Points on a hilly landscape, in no order, each with its height.
A ball rolls from a point to whichever of its 2 nearest points has the largest drop for the distance, and stops where none of them is lower. Distance is the straight distance between rows; heights are no part of it.
z_469 h=29.2: [  8   3  -8  45 -11 -12  13  -9  39   3  35 -35  20  14   7   1 -27  13
   4  17  48   6   3 -20 -32 -20   7 -15  -6 -31  40   6  18  12  -7  11
  16  30   5  59 -25 -17  47  18  12  47   6  -2  -9   8]
z_186 h=36.9: [ -8  17  44  41   6 -10   6 -38 -21   3  13 -55  20  15  40  30 -15  28
  24  13   6 -38  -2 -18  -9  20 -28  -8 -10 -26   4   4  -2  14   9  14
  14  17  25  62 -25  -9  41  20  12  27  23  27   2 -44]
z_902 h=59.7: [  9 -38  20  -4 -18 -35   3  -9 -36  25 -46 -44   8  -6 -27   2 -15  34
 -62 -21  14 -52   8   9  48  26   2  52 -21  34   8   9 -21  27  10  -2
 -16   8 -14  -5 -13   2  31   8  10 -19  -1   2  20 -76]
z_391 h=46.4: [ 18   4 -28  -6  -5  40 -29   4 -13  23  25  16 -36  -5  67  42  24  10
 -26  16  -4 -19  -1 -19  20  38  -2  23 -16  53 -47 -18   8  41  16 -21
  19 -42 -31 -47  20  42 -34  -4  -3  -5   7  -5   4  10]
z_413 h=54.3: [ 18  17  16 -16  19  54  -9  25  -7  -4 -11  12 -23   7 -16 -12  47 -44
  27 -14 -18  59  11   1 -12 -35   8 -15  10 -22   5   4  36 -44 -50   6
  -4 -19  10 -16   5 -32  -7 -36   2 -10 -47 -44  11  16]
z_182 h=27.1: [-57  10 -10  28  -3 -15 -20 -28  30 -28  28 -20   4   1  57  -6 -34   6
  35  18  20 -45  11   8 -41 -30 -29 -21  19 -30   9  16  52  22  16  20
   3 -10  -7 -27 -40   0   2  -7 -10  47  29  22 -16   7]
z_151 h=34.9: [ -5 -17 -10 -26   3 -17  26  27   3   8 -24  39  25  -2 -83 -19 -26 -26
 -23 -15   2  14 -46  29   7  25  39  34  -7   4 -26  -6 -35   7  20 -12
   9   0  17  -4  19  -9 -11   8 -16 -25 -11   0 -19  -3]
z_634 h=36.3: [ -6  27  -2 -14  14  43  29   8   6   4  -7  40  -9 -31  -7 -25  17 -24
  10 -13 -13  -8 -30  38 -10  21  10  21  31  25 -37 -28 -35  20   7  -5
 -38 -20  -1 -27  44  26 -18 -20 -32 -26  -7 -19 -38  21]
z_248 h=61.9: [  5 -48  12 -19 -12 -54  -2   4 -33   4 -42 -34  24  11 -61   8 -31  21
 -56 -25   6 -35  -4  10  63  31   2  69 -12  22  -3  -1 -19  27  19  -5
 -13  14  -3  -1 -18   0   0  15  -4 -34 -16   0  34 -62]
z_374 h=12.2: [ -4  13 -18 -20   0  -4  13 -12 -28  -1 -45  10   0 -23   6 -10  -2 -11
  -7  -7   6 -66  -2  41  11  11 -13   2  17  38   8  17 -47  10  21 -15
 -23 -25  -2 -43  11   4   3 -41  -8 -44 -16  27  21 -27]
z_378 h=28.1: [ 30  -2 -60   6  14  39  23  36  21   3 -33  21 -24 -45 -27 -37  11 -29
 -33  -8 -14  35 -18  48  -5  21  -3  41   6  33 -26  -1 -39 -12  -8 -12
 -13  -2 -13 -17  57  22 -20 -18   6 -19 -20 -14 -33  -2]
z_201 h=38.4: [ 19  18  14  29   7  23  20  15  -3 -18   1 -31  10 -11 -27  -8   0  -9
  -1  -3   2  36  32   8 -33 -16 -10 -26  18 -28  44  42   7 -27  -3   5
 -11  24   0  31 -21 -29  27  -3  30   9 -20   4   5  -4]
z_503 h=32.1: [ 30  12 -32 -39  22  40  27  36   2  18 -39  38 -10 -44 -37 -35  10 -29
 -11 -17  -7  20 -32  49  14  32  -1  45  14  31 -30 -23 -45   7 -11  -8
 -22 -20  -7 -26  45   3 -28 -29 -17 -14 -24 -31 -18   6]
z_308 h=36.4: [-11   1 -16  19 -17 -11  24   0  27 -23  21  -2  10  -3 -28 -19  -4   2
  23  -5  25  13 -15   7 -32   2  34  -7 -10 -17  14  11  -2   2  16  -1
  -2  24  15  17 -16  -1  -7  17  -8  18  11 -23 -24  31]
z_389 h=15.5: [ -4  -3 -19  65 -24 -15  15   4  53  20  30  -7 -12  20   5 -11 -18  27
 -21  36  43   3 -19 -26  -9   9  14   4 -29   2 -13 -18 -11  28  20  11
  24  29   6  40  -1  36  21  34  -5  37  38  -4 -38   1]
z_613 h=38.5: [ 17 -11  16 -60   1 -15 -16 -13 -37 -20  -8  40  -6  38   5  17  24  -3
  21  -1 -40  14 -26 -44  27 -18  24 -23 -17 -27  10 -31  43 -17 -37   4
  15 -12   3  41  -4 -47  -7   6  -6  14  -7 -17  34  21]
z_487 h=32.7: [  2   9  19 -34  16  -1  24  21  -9  -8 -28  10  30 -31 -67 -36  -1 -33
  31 -38 -16  23 -21  38 -37  16  16  -2  18   1 -24  18 -22 -22  -2  -4
 -33   3  32 -14  21 -15 -19  -8  -6 -42 -34 -27   5   1]
z_646 h=28.0: [  0  -5 -37  36   1  12   7  54  33   1 -12   6   4 -12 -51 -43 -23 -22
 -58 -11   9  45 -13  22  -2  11  17  33   5  -7 -13  32 -43 -18  16  -7
   6  34   6   6  24  46 -17  14  -4 -25   0  20 -56  13]
z_295 h=50.3: [  5   3 -11  21   1  44 -33   6  -4  27  47   7 -25  -6  81  47  25  10
 -13  20   0 -29  -4 -24  36  30 -22   4 -34  32 -36 -11  31  27  18  -5
  42 -33 -30 -43   5  43 -25   8  14   3  32  -3   2  11]
z_792 h=21.9: [-46  23  -2  25  -1  10  13 -12 -14 -12 -12   7   9 -14  39  -9  16 -10
  21   7   5 -59  -8  27 -28   9   0 -19  21   6 -17  11 -20  29  43  11
 -30 -28   6 -53   1  28  -1 -26 -17 -47   5  30 -38 -34]
z_989 h=17.9: [-38  18  -8  11  -2 -14  19  -9 -24   3 -28  -3  15 -12   4 -14 -10 -11
 -14   1  11 -60 -20  19  -1  13  -5   2  12  13  -9  30 -41  26  34  -1
  -3 -29  14 -53   1  21  12 -31  -9 -42  10  43 -11 -50]
z_831 h=51.7: [  6  20   3 -18  12  45 -11   0  -6  -9  -5 -10 -28  17 -11  -4  41 -29
  25 -11  -7  62  28   8 -26 -55  13 -34   5 -25  16  16  69 -53 -55  -9
  13  11   8   4   0 -37  -2 -15  -2   2 -32 -38  18  20]
z_593 h=28.4: [-34  -7   7  22   8 -35  15  22   0   9 -15   0  35  16 -31 -28 -54 -15
 -35  -8  17 -15 -17   1  15  -4  24  12  32 -14   1  34 -31  -1  33 -12
 -15  22  26  -1 -13  39  12  18 -12 -47  -3  43 -22 -19]
z_127 h=49.1: [ 57 -21 -13 -19  10 -19 -12  -2 -38  -9 -18 -29   2 -23 -21  -1  11  29
 -30   7   1  25  40  -1   6  20 -23  24  -8  27  49 -25  -4 -15   0 -11
  -1  29 -28  64 -38 -36  31 -11  47   6 -11  -5  36 -38]
z_22 h=21.2: [-33  17  -1  16   4 -22  13  11  22 -11  -7 -38  39  -4 -37 -18 -44 -20
   5 -21  20  27  14  30 -51  -9  10   0  40  -8   6  56   0 -28  15 -10
 -28  39  37  19 -24  19  -8  19  -2 -36  -8  20 -16   9]
z_359 h=36.2: [-10  -2 -12 -30   1 -25  32  -6 -13   8 -27  27   4   2 -49  -4  -5  -4
 -16  -4   3 -19 -53  12  16  31  45  28 -26  21 -37 -32 -21  32  21  -8
  26 -20   3  -9   6 -12  -1  -5  -8 -11   4 -13   0 -19]
z_84 h=34.6: [  8  -3  26 -53   7 -23 -17 -41 -36 -33  -9  11  -4  51  19  32  22  21
  26  10 -36   0 -13 -59  35 -18   5 -14 -32 -36  10 -31  33 -22 -47  12
  19   6  18  54   2 -50   2  11 -10  31   7 -11  32  -2]
z_825 h=12.6: [ 20   6  -1 -52   2 -22   1  19 -39  -6 -43 -10   2 -41 -43   3  -4   4
  -6 -33  -4 -41  41  64  11  10 -46  23  -4  11  38   8 -34 -33  14 -18
 -40  31  -5  -6  28  -6 -11 -37   1 -42 -54  38  44 -25]
z_765 h=40.1: [  7 -39   1 -50  10 -50  -6  18 -33  10 -26   2  32  -9 -89 -11 -37  10
 -32 -25  -8  47   1  25  19   4 -11  23   1  11  -5   3 -13 -21  19 -17
   4  38  12  38  10 -17 -13  10  19 -27 -20  30  18 -25]
z_43 h=70.9: [ -5 -25  30  -4  -7  12 -39 -28  16  16  35  22  10  25  59   4   5   4
  16  18   3  -7 -15 -39  17   0   0 -26 -21 -17 -23 -35  32   9 -34  29
  10 -22 -19 -52  10  13 -34  30 -16  30  36 -17  13  33]
z_755 h=21.4: [-60  26  -2  40   1  12  -9 -12  13 -32  11 -19  -5  -2  51   7  -3 -17
  36   7   6 -40  41  15 -60 -36 -14 -10  46 -30  27  30  33  17  26  15
 -20 -31  -8 -42 -28   8  11 -18 -13  15  -2  16 -21  -1]
z_109 h=61.6: [ -2   0  13  -9  -3   1 -16 -11 -21  13   9   0 -19  26  45  51  33  12
   7  15 -25 -20 -12 -57  34 -10 -10  -3 -18 -11   8   2  34   5 -14 -12
  55 -25 -14  12 -19 -27  21  -5  20  18  20   5  20 -12]
z_483 h=11.4: [ -1  17  18 -22  11  -3  18 -19 -31 -21 -15   5  18 -10 -26   1  -1   1
  29 -14 -25 -19  16  16 -14  16   0 -26  11 -10  15  10 -39  -5  24   5
 -19  -6  14  18   2 -16  11 -19   0 -29 -20  18  25 -10]
z_381 h=73.2: [ 19 -25  24   3   6  27 -50 -16  27   1  49  32   4  11  54  10  -2   6
 -18  19  -6  -3 -20 -34  18   4   6 -33 -23  10 -39 -28  28  25 -18  22
  10 -24 -35 -38  26  27 -38  44 -15  42  51 -23  19  42]
z_387 h=57.2: [ 23  -7 -44  20 -16   7   6  -2   0  33 -11 -13 -33   3  24   8  10  25
 -36  29  33 -19  19 -13  12  26   4  37  -3  51  16  -6 -29   9  19 -20
   4 -13 -22  -9 -27   4  26 -17  16   4  19   3 -14 -25]
z_105 h=56.5: [ 26 -29  22  -8  -5 -31  -5 -16 -32  10 -40 -27 -22  -1 -10   3  24  33
 -40 -16  -3 -52  41  12  51  28  -7  35 -26  49  33  -3 -16  10   4 -20
 -30  23 -29  13   0 -12  40 -17  20 -18  -5  -5  29 -72]
z_147 h=17.4: [-45  22   4  36  -5  10   7  -6   6 -30   1  -7   4 -15  48  -8   7 -15
  35   6   0 -36  26  20 -58  -6  -3 -18  33 -11  10  30   1  18  41  11
 -41 -27  -3 -41 -18  29   3 -17 -15  -8  -1  14 -36 -10]
z_161 h=42.8: [  0  11 -32  -4  13  40  -6   5 -10  19  13  26 -37 -19  47  18   2  -3
 -29  12  14 -28 -14   8  12  26  -2   0   9  58 -53 -19 -11  57  32  -5
  -2 -32 -26 -47  40  51 -23  -7 -16 -13  13   2 -18  14]
z_465 h=27.5: [-26   7  -5  23 -16 -11  20 -16   7  -6  19  19  -6  17   3 -13  -2   8
   8  19  21 -30 -43   1   2  14  32  -6 -25  11 -42 -16 -17  31  29   9
  -1   3  16 -25  13  26 -11  15 -25   9  24  -1 -30   4]
z_170 h=23.7: [ 22  -5 -47  42   2  28  16  46  32  -1 -26   3 -15 -39 -24 -43   0 -17
 -48  -8  -1  42   3  39 -12   1  -7  36   5  18  -7  31 -46 -27   5  -9
 -15  20  -8  -6  37  39 -19 -16  17 -25  -5  12 -44   3]
z_121 h=22.5: [  6 -14  -7  46 -21 -38  18  -6  42  18  40 -21  -1  29   8  -1 -14  32
   3  31  37  -9 -20 -35 -12   1   5 -12 -29  -4   9 -11   5  27  -4   5
  23  16  11  46 -19  -9  27  32  12  49  30 -18 -26  -2]
z_781 h=48.7: [ 26 -16 -28  34   1   4  -8  27  42  -3  56  19 -44  11  22  22   5  23
 -35  31  -2  28  -4 -39  32   1  12   7 -23  22  -1 -40  10  18  15 -18
  34   1 -23  35   9   6   7  14  13  51  35 -15 -25  27]
z_220 h=32.8: [-19   1 -12  -8  -7 -25  31 -16 -13  11 -12  13  -8  18 -21   6  12   9
  -8  16   4 -35 -36  -6   8  29  25   5 -30  27 -26 -17 -23  29  24 -13
  32 -14  12  -3  -4  -3  12  -5   1  -9  18   1 -11 -19]
z_521 h=25.0: [-42   1  11   7  13 -34   8   5   5  -4  -3 -20  42  15 -35 -19 -49 -16
 -11 -17  22   1  10  24 -17 -11  27  -3  44 -12   6  42 -11 -17  25  -7
 -32  32  39   7 -10  33   8  26 -18 -40  -4  42 -21  -9]
z_384 h=47.8: [-10  34   3   0  -9  38 -13 -15  24  12   2 -15 -30  10  35  16  49 -15
  21 -17  -8  41  69  -5 -37 -64  20 -44   6 -28  41  26  64 -39 -53  -3
  10   1 -11  -5  -3 -15   7 -10  -7 -11 -19   1  17  29]
z_285 h=44.1: [ 29 -35  -8 -52   3 -48  -4   6 -32  -1 -30 -13  20 -24 -72  -8  -4  23
 -29 -12  -1  43  24  19  11  21  -7  35 -16  23  15 -23 -20 -17  11 -15
   7  36  -7  53 -15 -28  11   1  37 -15  -3  14  33 -33]
z_839 h=76.1: [ 42  -7  27 -31  -1  32 -26   8  27   8  29  54 -17  -7  25   0  15 -12
 -18   7 -32  11 -32 -33  31   9  15  -9 -10  11 -41 -39  21  24 -18   3
  -2 -14 -46 -19  36  20 -37  26 -13  29  18 -35  14  67]
z_787 h=54.5: [  5  11 -18  28   0  43 -18  15  12   8  26   7 -41 -11  50  27  17  -9
  -7  17 -11  11  27 -14  11  -9  -9  -1  14   5  14  -8 -23  12  24 -12
  11 -27 -29 -30  -7  15   8 -26   6   7   5   9 -14  23]
z_820 h=24.2: [-23   5  15  -9   3 -33   2 -58 -18 -49  18 -27  24  25  20  11 -16  23
  52   7  -6 -38 -20 -16  -5  -5   1 -21  -3 -33  -5  -2  17   6  -1  14
  -4   2  25  28 -17 -29  -1  16 -18  34  13  -1  33   9]
z_633 h=42.4: [ -6  10  37  48  -9 -34  10 -27 -18  22   2 -51  56  15  23  30 -44  30
   4  -5   9  -1  18 -17 -14  16 -19  -3  -7 -13  10  -9 -28   0  16  11
  16  40  37  83 -22  18  46  32  19  -2  -6  36  -4 -39]
z_888 h=59.1: [ 37  26   1 -39   3  52 -17  35   4  23 -29  46 -27 -34   8   3  50 -35
   8  -9 -37  28   1  -1  18  -3 -17  28  30  -7  10 -31  -2  -6 -36  -6
  -9 -59 -31 -35  14   1 -26 -24 -11 -26 -44 -17  23  41]
z_390 h=49.2: [-14   0  22 -15   1 -53   6 -13 -18   4  10 -25  54  32 -60   4 -40  23
  -2 -10   9  24   2  -5  -7  19  17   4  -9  -9   0   0 -12 -11  19  -2
  -2  60  47  68   3  -7   5  47  -2  -2  -6  26  -2 -11]
z_302 h=53.3: [ 18  -9 -44  19  -5  -5   1  11  20  21  23  -2 -52  16  14  27  13  29
 -42  32  16   7  -2 -20  21  29  18  38 -27  47 -14 -40  -8  27  27 -18
  29 -16 -22  14 -12   8  15   8  15  23  30 -21 -18 -13]
z_24 h=51.1: [ 20   8 -38  48  21  67  -2  31  31  -2   9   6 -37 -35  33   6  21 -22
 -18  -1 -23  31  28  16   4 -23 -19   0  32   4  21   8 -26 -14   0  -2
 -17 -20 -26 -29  15  22  -5 -33   8  -6 -21   6 -25  25]
z_830 h=39.1: [ -9 -10 -17  46   1  26 -31  -7  63 -16  68  -8 -27   1  63   4 -33   9
  -9  19  33   4  18 -16   0 -26 -10 -18   3   0   6  -5  30  11  13  20
   4  10 -26 -12   9  24   1  26 -23  70  47 -13 -26  29]
z_717 h=39.0: [-21  -8 -11 -30  -8   0 -25 -47  30   8  16  17  -4  25  43   8  -1  11
  21   5   8  23  14 -17 -12 -60   8 -39   3 -18  11 -19  54 -20 -62  16
  22  -3  -6 -23 -13 -27 -15   8 -11  23  26  -7  24  51]
z_169 h=45.9: [ -7   3  31  16  -1 -44   7 -20 -23  27   0 -31  55  22 -21  14 -54  28
  -9 -12  -3  11  21 -10  -2  14  -5   0  -7  -6  17 -15 -23  -8  16  -1
   5  49  48  78 -11  14  29  34  15  -3 -16  45  -2 -23]
z_349 h=55.0: [ 15   0  20 -26  -4 -19  14  26 -15 -26  -6 -40  24  -1 -81  -9 -32  -7
  13 -35   0  79  14  20 -38  -3   1  -8  12  -6 -27  39  -1 -43   5  -7
  -7  42  43  36  -2 -22 -20  19  13 -14 -25 -23  13  10]
z_994 h=22.1: [-14 -25  18  45  -2 -18  -7 -12  23   8  49 -18 -19  33  43   9   1  41
  25  34  26 -28 -27 -33  13   9 -17 -24 -21 -11  -3   1  23  25 -10  10
  32 -10   7   9 -22  -1  15  24  -1  50  48 -14 -18 -10]
z_444 h=45.8: [  1  24   0  44  23  32  14  22  14 -33 -13 -23   4 -27 -12 -24  23 -34
  20 -14 -20  13  28  33 -41 -19 -11 -14  32 -16  23  32  -6 -35 -21  16
 -43 -21   9 -37   1  -8  -4 -34   9 -28 -45 -17  -6  -7]
z_115 h=36.5: [  1 -47   6 -32  19 -40   1  51 -28   4 -36   7  24  -5 -84 -24 -48 -14
 -28 -30  -2  29   1  40  26 -14 -20  29  25   4 -11  37 -19 -32  12 -14
 -13  37  16  11  12  -2 -13  -9  22 -33 -30  33   0 -10]
z_173 h=61.2: [ 50  13  -7 -76 -27  35 -22  30 -12  27 -40  55 -17 -22  20  15  51 -28
  -3  -9 -33  14   9 -14  16  14  -7  34  17   4  15 -34   8   2 -34  -4
  -1 -59 -41 -35   2 -15 -23 -25  -7 -32 -39 -24  41  29]
z_601 h=18.1: [-26  31  19 -18   2 -14  14 -39 -27 -43   2 -23  37  13 -11   3 -10  10
  47 -17 -12 -27   3   1 -22   8  17 -24   6 -27   2   8 -12   0  27   8
 -21  17  29  26  -4 -13   5   7 -17   1  -4   5  34  -1]
z_94 h=48.1: [  2  22  -6  50  21  50  12  23  21 -19   1  -5 -19 -32  18  -8  25 -34
  20  -8 -25  18  24  34 -24 -14  -9  -5  29 -12  18  13 -18 -23  -8   5
 -44 -33  -9 -44  15   6 -11 -36  -2 -24 -31 -17 -23  14]
z_32 h=39.7: [ 10  -8  -2   1  -1   6  22  -5  10 -29  19   5  -1   6 -26  -9  11 -11
  37  -1   5  12 -11  -1  -5  -7  29 -21  -4 -27  17   3   3  -4   3  -3
   1  11   3  12  -8 -30  -3  -6   1  20  -6 -38 -10  30]
z_341 h=36.0: [ 19  -4  27 -73  23  -7  21  29 -29  -1 -47  29  31 -28 -86 -24  -5 -16
  17 -44 -24  28 -17  49 -15  20   6  -5   1  12 -29   2 -28 -19  -9  -7
 -25   7  25   7  20 -29 -15 -22  -4 -35 -35  -9  20 -13]
z_894 h=31.7: [ -7 -16 -13   9  -5  -9  14  41  10   6 -22  17  17   3 -74 -33 -22 -29
 -30 -23   6  45 -22  27  -4  12  32  31  -4  -5 -16  17 -37 -16  10 -14
   8  16  18  -3  20  10 -16  21  -3 -26 -13   4 -39   8]
z_395 h=30.3: [-10   6  36 -32   6 -27  -2 -49 -38 -45   3 -13   5  51  15  19   1  36
  46   8 -23 -20 -15 -44  28   4 -10 -10 -23 -41   0 -32  13  -8 -30  22
  11   8  32  61 -12 -48  -4  16 -17  38  22 -10  33 -10]
z_356 h=78.6: [ 32  14  25 -57 -31  30 -23   5   9  23  -8  71 -16 -16  19  10  40 -22
  -9   5 -34  12 -16 -44  16 -12   5  -1 -31 -12 -15 -51  33  -8 -38  20
  11 -22 -45 -32  30  14 -20   5  -2  19   9 -17  18  42]
z_913 h=42.2: [ 27  12  11  29   4  12  15  35   7 -24 -12 -28   3 -29 -43 -20   3 -16
   4 -13 -19  36  25  28 -31 -15 -24 -29  14  -4  25  53 -13 -37 -10  -3
 -21  15   9   1 -11 -21   4 -31  35 -29 -33  -6   6 -10]
z_129 h=29.8: [-38 -10  -8 -17  11 -30  -7 -61  -3 -43  16   4  24  14  19 -13 -33  20
  52   7   0 -21 -27  -3 -13 -32   1 -41  16 -38 -14 -16  27  10 -31  22
   7 -15  11   4 -34 -37 -14  15  -8  49  28  -2  33  33]
z_441 h=29.5: [ -3   9   5   1  15 -10  14  30  14 -18 -20 -17  37 -22 -59 -33  -6 -38
  19 -35  -7  41 -14  39 -62   1   3   7  17   9 -25  37 -18 -38 -10  -3
 -42  11  39 -28  18   6 -28 -13  -1 -54 -33 -22 -11  -6]
z_988 h=52.6: [  6  -1  12 -17  -6 -31   8  10 -14 -12   9 -24  39  14 -79 -11 -24   5
  12 -19   9  61   3  11 -28  10  21  -9  -4 -10  -1  27   6 -25  10 -10
   6  49  34  67   0 -29  -9  37  11  10 -12 -15   4  14]
z_558 h=32.6: [-10 -36  -3  -2  18 -44   1  52 -16   4 -20   2  30   9 -61 -29 -67 -20
 -43 -17   7 -20 -18  30  46  -7 -18  35  39   1  -3  32 -32 -11  26 -19
 -13  18  14  -2 -12  29  -9   1   6 -51 -23  42  -1  -6]
z_537 h=24.8: [-11   9   9  34   8   2   5 -11 -29  44  22 -29 -15   4  64  43  15  36
  16  20   9 -56  -9  -8  28  33 -31 -22  -7   2  -9  32  26  24  13 -16
  38 -22   7  19 -45   1  26   6  17  10  39  13 -10 -34]
z_923 h=52.9: [ 44 -27  -9 -17   0 -25 -12 -14 -24   3 -29 -31 -10   3   4   8  28  28
 -23   6  -2 -14  41  -9  31  23  -4  24  -3  47  51 -15 -14   2  -1 -19
 -18  16 -29  29 -31 -31  31 -29  28  -7 -10 -10  37 -42]
z_388 h=44.4: [ 21 -25 -16  45   2  28 -24  20  52  -4  75   9 -41   5  29  14  -8  10
 -29  25   7  24   0 -34  18 -21   7 -21  -7  13  -1  -7  12  22  15  -5
  16   8 -28  13  33  24   4  26  -4  64  32 -21 -28  38]
z_700 h=19.0: [ 19 -18   5 -42 -14 -35 -13  14 -34  -4 -32 -31  11 -16 -52  -2   3  10
 -18 -35   9 -36  54  41  30  18 -32  58 -21  14  45   6 -14 -19  13 -21
 -37  50 -13   2  30   5   3 -23   7 -34 -56  35  35 -45]
z_743 h=25.1: [-23  20 -20  31   0  -5  14  18  38 -27  -6 -41  29 -16 -40 -18 -26 -36
  11 -21  10  40   1  32 -73 -19   6  14  25 -13  -7  48  11 -38   3  -4
 -29  18  33   0 -21  13 -24   1   1 -26 -19 -11 -25  15]
z_908 h=59.6: [ 13 -17 -35  25 -24   7  -2   5  -9  22 -30 -10 -33   1  30  -7  15  24
 -40  23  37 -39  22   6  28  32  -7  38  -8  60  14   7 -43  10  11 -11
 -16 -10 -17 -51  -2  14  22 -38  -4 -15  -4   6 -16 -39]
z_461 h=32.3: [-15  20  39  40  14  16  -6 -35 -32  11  10 -45   8  18  68  36  10  20
  35  15   1 -46  10 -21  10   8 -41 -24   3 -29   8  26  14  17   5  15
  10  -5  15  40 -31 -11  36   2   7  23  22  32   4 -40]
z_150 h=57.9: [  6  -5   1  10  -5  22 -20   4  12  10  34  23 -22  20  38  32  35  -4
  -1  15 -11   6   2 -49  20 -22   4  -6 -16  -7   9 -14  12   7  -1  -9
  34 -25 -26 -24  -1  -2   9 -14   2  20   4  -3  -3  19]
z_561 h=42.7: [  4   2  17 -30  -5   5  -2 -17 -20 -17   8  38  -2  20  -4  -3  22 -15
  51   2 -19  -5 -21 -19  11 -11  25 -22   4 -25   5 -15  18   4 -16   5
  -1 -17   0   8  -8 -28  -7 -10 -13  10 -16 -34  18  32]
z_812 h=43.0: [-20  15  -8  -8 -19  10 -27 -32  42  10  26   5 -12  14  56   8  19   4
  23  -9  12  21  47 -23 -28 -64  13 -35  -2 -24  25  -3  54 -25 -47   5
  22   5 -21 -27   4  -7  -8   0  -7  21  13   2  14  46]
z_323 h=14.6: [-21  -7  12  73  -4  -6  -5  -1  19  35  56 -18 -20  12  72  18  -1  37
  14  34  29 -37 -18 -25  21  21 -32 -18 -21   6  -5   8  32  27   8   5
  42  -4   7   9 -31  20  27  24  11  34  52  -1 -35 -26]
z_620 h=80.6: [ 15  16  24 -69 -38  18  -9  -7 -12  34 -28  62 -18 -14  33  31  62 -34
   7   8 -34 -12 -10 -55   8 -24  -5 -16 -23 -14   9 -34  38  -9 -38  18
  23 -40 -34 -29  23  -2   2 -13   6  -8  -9   0  40  11]
z_863 h=65.0: [ -9 -12  33 -28 -14  -1 -25 -22 -12  25   0  16 -10  18  60  43  45   9
  16  17 -25 -20 -17 -67  17 -18  -8 -27 -49 -19  -9   1  53  -8 -46  13
  49 -23 -14 -18   7  -6   6  10  20  16  36  14  27  -4]
z_108 h=34.8: [-37  -1  -1 -45   7  -9 -16 -60   2  -5  -2  29  13  16  29   1 -14   4
  41   3  -6   4 -15 -14 -12 -59   4 -45  19 -34 -11 -26  50 -11 -56  25
   4 -13  -4 -15 -21 -33 -22  18 -17  30  22   0  35  45]
z_267 h=33.1: [-44  -5 -26  43   0 -11 -19 -29  55 -18  50  -8  -7  -9  50 -12 -56  18
  12  28  33 -10   3   2 -27 -32 -29 -19   7 -17 -11 -23  27  22  11  31
  18  -8  -8 -19 -32   8  -5  16 -20  68  51   5 -31  29]
z_979 h=68.3: [  1 -37  33 -31  -9 -16 -25 -23   0  12   6  32  -3  42  41  18  20  22
  11  24 -16   0 -31 -62  17  -9  11 -32 -34 -12 -13 -40  38   4 -65  26
  35 -28  -9 -31  -2 -15 -19  39  -8  31  40 -21  24  18]
z_532 h=39.4: [-12  27 -22 -11   9  41  20   5 -15  11  -8  33 -22 -25  14 -12   1 -15
 -22   4   3 -31 -34  30  12  16   2  18  29  36 -43 -30 -27  51  28  -6
 -22 -31 -16 -54  55  42 -19 -18 -32 -22   1  -4 -32   4]
z_297 h=3.7: [ 12   3  -8 -49  10  -6   9 -10 -36 -14 -44  10   3 -28 -31  -3  -2   0
  12  -9 -24 -32  22  38  14  22 -19  -6   4  25  13   6 -45 -17  11 -10
 -17  -7  -3   7   1 -17   3 -35  11 -28 -34  26  40 -24]
z_234 h=57.1: [ 24  35  13 -18  17  64 -13  35   5  10 -21  33 -20 -24   0 -10  53 -51
  13  -9 -37  51   4  -3  10 -20 -17  15  26 -17   4 -13  15 -21 -42   9
 -16 -40  -9 -35  21  -2 -27 -32  -2 -27 -49 -32   2  36]
z_333 h=22.4: [-34   0 -13  51 -26 -28  14  -8  32   7  32  -8 -12  19  10 -20 -19  32
 -11  34  39 -21 -31  -5   0  15  19  -5 -32   2 -41 -10 -14  33  32  17
  16  18  15  -7  13  48  -4  37 -28  20  45   3 -34 -10]
z_380 h=34.4: [ 24  12  -2  38  -2  21  13  -2  12  -1  23 -26   4   5 -13   0 -10  -7
  -6   4  25  32  32  -9 -25 -25   0 -23   7 -33  56  24  22  -3 -10   5
   6  31  -2  45 -26 -28  48   3  18  33 -11   2 -14   2]

For each start below, name the point where the ball stops.
z_186 => z_323
z_781 => z_147
z_109 => z_389
z_381 => z_389
z_558 => z_22
z_295 => z_170
z_201 => z_389
z_391 => z_170
z_413 => z_297
z_359 => z_389
z_561 => z_297
z_988 => z_323
z_248 => z_22
z_717 => z_297
z_151 => z_170
z_902 => z_22

For each start below, name every point that the ball comes to, in order.
z_888 => z_234 > z_413 > z_831 > z_384 > z_812 > z_717 > z_108 > z_129 > z_820 > z_601 > z_483 > z_297
z_356 => z_839 > z_381 > z_43 > z_979 > z_863 > z_109 > z_150 > z_787 > z_24 > z_94 > z_444 > z_913 > z_201 > z_380 > z_469 > z_121 > z_389
z_285 => z_765 > z_115 > z_558 > z_593 > z_521 > z_22
z_487 => z_441 > z_743 > z_22
z_302 => z_781 > z_388 > z_830 > z_267 > z_182 > z_755 > z_147
